A landscape with many peaks, sampled at points; each row gives a point and its height.
A climber steps from a point to whichever of its 2 nearest points has the largest rise for the distance, and stops where none of them is higher. Distance is the straight distance between rows; heights are no part of it.
gup height 252: [ 71  97 125 161 112 136  98 129 179 160 115 118  94 146 122 135  89 130
 133  95 131 111 116  59]
pivu height 157: [ 92 123 155 177 144 210 117 117 146 108 167 127  92 125 156 144  73 132
 173  86 159  88 117 124]
Tilas height 148: [143  69 130  82 119 134 173 122 148 138 147 127 101 148 117 143 142 118
 123 131 165 165 145 128]
zitir height 176: [117  80  86  80 144 164 114 111 172 125 117 130 124 128 132 155 108 119
 116 123 136 124 159  34]
Vanop height 82: [124 174 159 111  77 151 104 111  88 138 187 127 128 117 119 129 131 159
 121 123 137 163 173 150]
runon height 434: [123 211 137 176 113 119  97 133 146 115 152  95  80 130 142 128 143 163
 108 141 105 143 172 148]
diga height 439: [123 163 141 109  89  75 104 147 131 166  86 135 168 121 109  89 121 151
 113 135  77 136 136 103]
zevun height 162: [ 67 141 104 187 131 125  53 105 163 150 146 107  97 119 123  88 130 122
  99 148 141 122 100  99]
Moto height 342: [143  99 144 103  79 118 151 115 115  99 111 160 116 120 145 113 100 109
 115 164 154 135  51 125]
Sopa height 282: [169 177 184  92  65 102 127  81  85 118 122 140  86 162 130 176  93 106
 126 147 147 165 137 144]
Tuzom height 233: [116 128 116  62 183  98 139 160  96 153  83 131 114 151  95 154  86  97
 110 113  85 130 168  96]
lag height 133: [ 80 154 133 186 145 164  99  78 201 105 161 125 108 113 157 166  77 133
 165  98 148 102 135 131]
fel height 190: [115 116 109  62 118  87 114 155 104 147 106 123  92 175  86 173  61  92
  69 135  97 127 145 120]
zerum height 323: [155 181 182 136  65 124 136 119 114 122 108 104  61 138 120 140  97 112
 143 140 128 176 144 134]
gedo height 441: [130  76 181 116  94  55 166 108 105 139 113 114 152 121  97 129 166  98
 124 134 152 178 125 137]
Zas height 159: [175 127 134 123  92  77 135 167 136 140 118 130 123 147 117 127 151 106
 112 117 132 158 175 130]
luva height 243: [ 80 100 102 117 158  82 134 100 195 171 111 135 161 104 108 104 144 151
 132 123 107 126 139 112]
Sifa height 150: [148 153 104 176 148 178 100 134 167  89 166 100  92 106 143  98 174 126
  97 164 162 126 146 167]
dovaz height 296: [148 134  93  99 146  84 158 190 126  54 139 138 155  83 147 112 151 145
  66 158  93 132 140 146]
bap height 68: [117 130 136 183 114 178 115 133 171 151 136  72  89 151  99 104 104  59
 146  81 177 124 149 100]
duvu height 418: [122 178 124 111 139 147 132 136  46  62 161 122 117  94 154 129 160 143
 104 176 110 154 125 149]
zod height 297: [181 131 116  80 189 140 153 152  80 120 106 156  58 145 153 154  96  78
 130 161 121 125 146 147]
sim height 140: [101  62 101  84 140 179 132 119 135 135 144 116 107 149 117 115 128 105
 123 139 176 132 117  72]
tenek height 183: [165 118 127  66 107 156 169 154 160 170 140 137 120 154 159 139 145 157
 146 116 147 146 170 143]
Tud height 160: [172 112 126  84 134  86 131 137 155 157 133 155 157 129 119 125  64 159
  86 130  92  96 120 140]
Vaf height 432: [143 100 121 121 105 121 115 184  92  96 151 170 149 187 166 169 181 105
 149 106 147 117 178 130]
gifo height 76: [135 151 114 123 145 138 136  95 168 202 117  96 100 181 115  88 133 158
 128 151 140 129  94 137]
Kir height 364: [123 142 121 171 167 121 127 112  99 109 119 124 193 125 122 157 189 145
 155  91 103 118 140 126]
gaf height 235: [151 170 156  50  81  61 129  86  78 139 124 141 122 191 122 180 122  87
  99 136 158 162 154 134]
Refu height 377: [118 208 161 146 134 114 128 111 124 155 112 101  71 145 119 134  97 152
 141 130  92 147 156 135]
ves height 373: [174 145  97 154 147 100 144 142 108 101 152 112 109 188 159 153 214 131
 113 135 118 157 137 114]
kuraz height 654: [108 116 161 132 119 111 135 119  97 215 113 118 112 119  98  96  99 133
 131 114 121 153  92 117]
Sata height 196: [177 124 148 134 153 151 122  81  68 163 111 160 125 131 128 163  77  90
 140  76 130 123 110 102]
pev height 189: [172 130 165  82  63  54 128 128 124 142 119 144 138 160 103 173 115  96
 104 105 142 153 183 138]
vez height 407: [125 147 121 167 179 104 113 105  92 135 166 123 161 125 117 142 176 148
 100  86 105 149 161 119]
guvik height 449: [ 94 136 153 104 161  75 172 131 124  90 106 125 224 100 101 120 124 166
 153 104  82 115 130 136]
mamuk height 346: [170 133  92 132 122 156  99  77 157 209 137 135 137 116 105 141 102 133
  68  79 146 125 135 106]
dadas height 519: [163  69 140 114 143 114 184  83 111 120 152 135 141 174 104  89 104  58
 117 120 185 110  52 128]
vak height 256: [170 107 108 153 134 161 114 102 117 156 111 123 108 160 116 132 150  81
 133 105 152 145 124  79]
Sus height 368: [141 169 127  59 174 115 160 161  75  81 132 134 105 127 158 109 144 125
 106 175 100 153 153 139]
Nis height 289: [106 159 147  74 176 146 152 121 148 105 123 131  95  98 136  88  80 160
 139 187 113 117 138 157]
regul height 224: [174  85 125  94 145 159 134  89 100 150 103 147 129 157 112 173 105  75
 146  93 147 136 141  89]
zuzad height 185: [ 74  92 153 177 113 170 106 159 140 126 142 132 115 108 145 166 102 139
 173  86 135  99 141 135]
niziv height 531: [158 144 121  93 107 127  92  98  73 238 134 136 112 126 121 138  74 126
  71 117 122 139  86 125]
Zafa height 131: [117 111 153 115 145 187 108 107 101 115 153 155  99 132 130 147  40 124
 138 116 143  91 103 107]
kez height 197: [ 82 102  88 174 129 107  74 110 181 181 125 123 136 103  98  83 155 127
  90 126 128 128 132  93]
gorit height 417: [102 165 116 161 195 155 137 116 122  64 143 125 144  96 142 164 140 158
 173 127 116  91 129 174]
voton height 290: [171 143 107 153 129 164 120  84 114 142 115 120 142 138 133 104 177 140
 115 138 133 153 106 103]
zov height 574: [ 93 141 118 152 111 102 125 162  94  71 168 140 197 115 123 188 140 170
 126  81 110  93 132 143]
vitim height 198: [125 152  96 162 148 142 129 135 179  96  92 127 135 138 152 102 146 150
 176 174 117  78  88 185]
Rif height 291: [178 121  97 115 126 138 109 129 160 177  99 154 137  88 114 150 110 103
  86  80 117 131 190  89]
pup height 527: [143 110 171 144  94 145 175 125 106 103 115 133 115 142 155 154 142 116
 191 126 160 139  90 174]
seda height 141: [148 100 124 138 105 142 141 148 116 141  59 152 103 102 149  98 133  43
 140 123 142 152  91  84]
sekim height 535: [123  87 164 146 100  79 122 144  94 187 101 122 128 119  75  86 134  93
 127 124 128 165 117 126]
Vofo height 227: [147  99 134 155 119 121  96 151 103  35 144 122 133  96 113 131 146  87
 102 178 140 136 129 155]
Far height 121: [126 100 142 152 130 159 161 137 127 144  54 124 138 118 133  77 134  94
 175 114 122 135  76  91]
dek height 324: [116 116 102 168 154 151 128  95 127 125  95 105 169 125 123 116 207 136
 146 127 125 146 117  81]
fam height 130: [133 143 132 120  89 103 138 144 167 153 124  85  95 134  88 139 124 136
  96 121 122 167 188 112]
lom height 520: [110 158 160 121 121  79 143 130 151 111  88 122 176 136 100 115 115 158
 156 115  78 120 161 117]
res height 366: [ 98 160 122 127  96 101  75  95 160 199  80 141 146 118 101 105  98 143
 123 123  94 119 129  92]
pom height 627: [180  78 139 127 184 150 164  94 105 134 162 137 140 139  97 104 117  95
 126 115 174 121  93 159]
nosut height 331: [121 131  91 124 163  80 138 159 157  78  95 142 162  66 141 105 144 141
  78 156  65 113 130 112]
ronu height 305: [ 61 117  96 129 108 110  61  99 187 172  94 149 140 142 124 122 108 132
 160 118 110 109 132  66]
pegom height 273: [123 101 119 172 102 160 170 123  95 107  97 101 188  81 108 111 176 102
 157 112 154 139  50 126]
guge height 258: [142 106 109 113 120 101 159 168  88  47 149 141 156  79 132 139 163 114
 100 185 130 133 111 185]
latiz height 687: [111 135 144 159 116  89 133 169 112 107 150 143 143 121 141 164 109 169
 117  83  92 118 146 145]
furek height 327: [153 135 138  71 176 162 158 135  91 108 123 140  82 115 147 112 100 123
 134 182 127 131 117 146]
Gebe height 101: [137 114 153 143 148 135 174 114 168 161  74 104 164 139 110  73 129 139
 189 128 124 121  88 132]
bibom height 466: [140 174 130 130 179 176 153 112  70  70 153 120 145  82 150 139 168 142
 141 135 125 141 151 173]
Gigut height 173: [163 165 114 177 134 156 114 148 137  78 123 113 115 111 130  86 137 137
 119 181 123  97 100 201]
zek height 472: [120 169 115 156 155  88 120  99 128 186 165 137 157 102 146 120 160 178
  86  88 105 139 138 157]
Fur height 207: [128 108  82  53 105 132 111 152 179 103 115 151 154 131 145 157 126 143
 105 125 103 119 182  43]
vap height 132: [ 62 138 140 157 105 148  90 125 160 116 151  91  97  75 132  96 115 145
 105 160 139 145 129 102]
los height 288: [ 98 119 105 148 113 152  73 168 141  45 116 123 157 147 141 152 141 141
 160 192 114  63 116 114]
Zomad height 487: [127 123 119 115 105 114 117 176  79  70 173 174 190 168 153 186 148 150
 146  84 142  97 143 151]
ribo height 374: [116  99 168 153  96  88 173 112  94 119 117  93 180 126  90 134 180 152
 138 119 116 177  96 132]
Bubo height 200: [126 100 127 146  84 148  86 136  79  89 134 129 142  84 126  94 170  88
 114 171 160 146  98 129]
sezal height 163: [157 121 164  99 129 148 114  78  51 116 161 175 133 134 136 161  86 130
 139 125 132 119 113 131]
Seva height 511: [134 138 139 105  85 119 107 147 102 248 121 131  90 119 135  97  97 138
 104 141 123 144  91 139]
demog height 255: [122 144  82 142 116 131 129 202 131  31 101 114 172 124 132 158 172 141
 163 171 105  75 122 132]
beg height 376: [102 153 125 128 161 147 116 135 149  46 152 144 149 109 159 176 100 160
 145 120 102  84 160 145]
Kevo height 759: [195  90 134 146 138 158 156  92 122 169 176 128 135 144 141 107 138 131
 120 102 189 120  71 180]
fer height 90: [105 121 123 204 148 154 138 123 194 136 109  83 101 146 123 100 156 115
 164  93 156 132 124 103]
fala height 169: [138  83 115 113  97 105  99 147  81 143  99 163 123 120 148 111 175  70
 116 163 142 147 108 105]
robuz height 564: [ 88 170 119 154 134  65 108 152 163 133 184 140 133 120 143 128 126 188
  75  94 104 117 151 171]
senus height 107: [ 91 140 165 150  68 175  95 108 113 123 177 110 117  79 121 116 115 146
 117 140 154 153 127 133]
nefe height 216: [119 143 117 105 127 163 160 163 175 125 138 135 120 124 175 123 143 179
 164 132 127 102 159 173]
fima height 414: [188 123 130 170 130  87 157 112 102 123 148 123 125 184 162 168 204 125
 133 125 153 151 109 173]
savip height 381: [ 67 116 114  97 189  91 144 120 157  69 104 132 180  81 115 108 129 141
 141 156  82 117 136 107]
rafor height 465: [166 114 154 152 100 102 156 147  89 118 134 142 152 150 166 188 168 121
 166 103 139 120  96 192]
Vub height 48: [122 148 126 137 153 171 121 125 112 202 116 118  61 162 140 113 132 129
 155 133 141 131 120 125]
Dup height 103: [135 125 134 142 117 109 161 121 190 163 112  86 103 137  89  92 135 155
 110 143 123 162 124 123]
Raket height 267: [155 141 122  96 187 103 137 170 110 143  84 143  83 147 135 129  93 106
 129 138  77 104 150 121]
tuz height 333: [ 99 112 120 107 126 182 115 162 127  33 148 138 147 112 152 174 108 155
 163 167 123  79 124 135]
Bak height 251: [108 143 124  76 176 124 173 167 165 117 167 127  94 126 149  98 116 173
 126 166 124 109 164 185]
Beba height 247: [131 143  82  47 133 134 103 133 180 152 122 161 154  99 129 144  96 127
  98 100 115 105 216  89]
kava height 110: [ 64 140 135 195 165 154 111  85 200 134 154 101 104 133 126 106 126 105
 188 102 167 123 133 137]
Nif height 223: [151 160 107 127 135 123 162 183 135  81  89 123 144 142 161 118 166 155
 159 169  96 107 102 160]
Por height 45: [124 155 144 163 123 169  85 114 132 185 130 102  91 139  93 105 118 104
 155 113 153 125 163 134]
zose height 317: [ 76 111 167 166 112 152 146 113 105 100 115  88 170  94  83 102 140 138
 163 126 133 147  97 118]
tobom height 421: [156 102  91 104 137 138  80  80  99 219 156 147 140 130  97 136  87 125
  50 101 144 123 103 119]
sibat height 151: [153 104 133  79 137  96 116 126 126 112 125 150 119 140  89 141  47 121
  82 155 102 107 115 105]
lilo height 628: [174 108 171 132 119 163 170 117 114 176 142 116 133 156 159 108 133 126
 179 110 174 130  57 191]
Gif height 199: [108  97 123  98 146 116 116 132 152 165 131 151 150 135 114 102 111 157
 130 145 114  98 119 127]
Voze height 416: [130 102 133 113  85 131 189 101 139 111 161 134 120 152 127  68  88  81
 105 135 170 120  33 116]
gobug height 383: [133 112  97 114 132 135 156 164 113  84 155 128 138 159 163 151 212 140
 138 124 133 154 166 117]
bupam height 489: [ 79 173 110 179 115  92  84 140 188 110 172 112 117 105 151 140 146 162
 102 123 117 134 180 148]
gumem height 215: [ 83 113 129 168 111 154 103 167 172 159  98 137  85 118 158 124 109 131
 164 111 116 103 137 105]

Two climbers start at each pair of points below. Name the first point that both come to, or write none.
Gigut, Vofo | none
Gebe, fer | lom
Vub, vak | robuz

Call two points neighbours if one is among the 2 nearest of the other. Go from one point of each pair to the other, from neighbour to neighbour, staying as high as possible. Name the lowest point that can't be avoided.
Kevo, robuz | ves
niziv, Kevo | sim
luva, bibom | sibat
niziv, kuraz | Seva
bibom, Kevo | Sifa
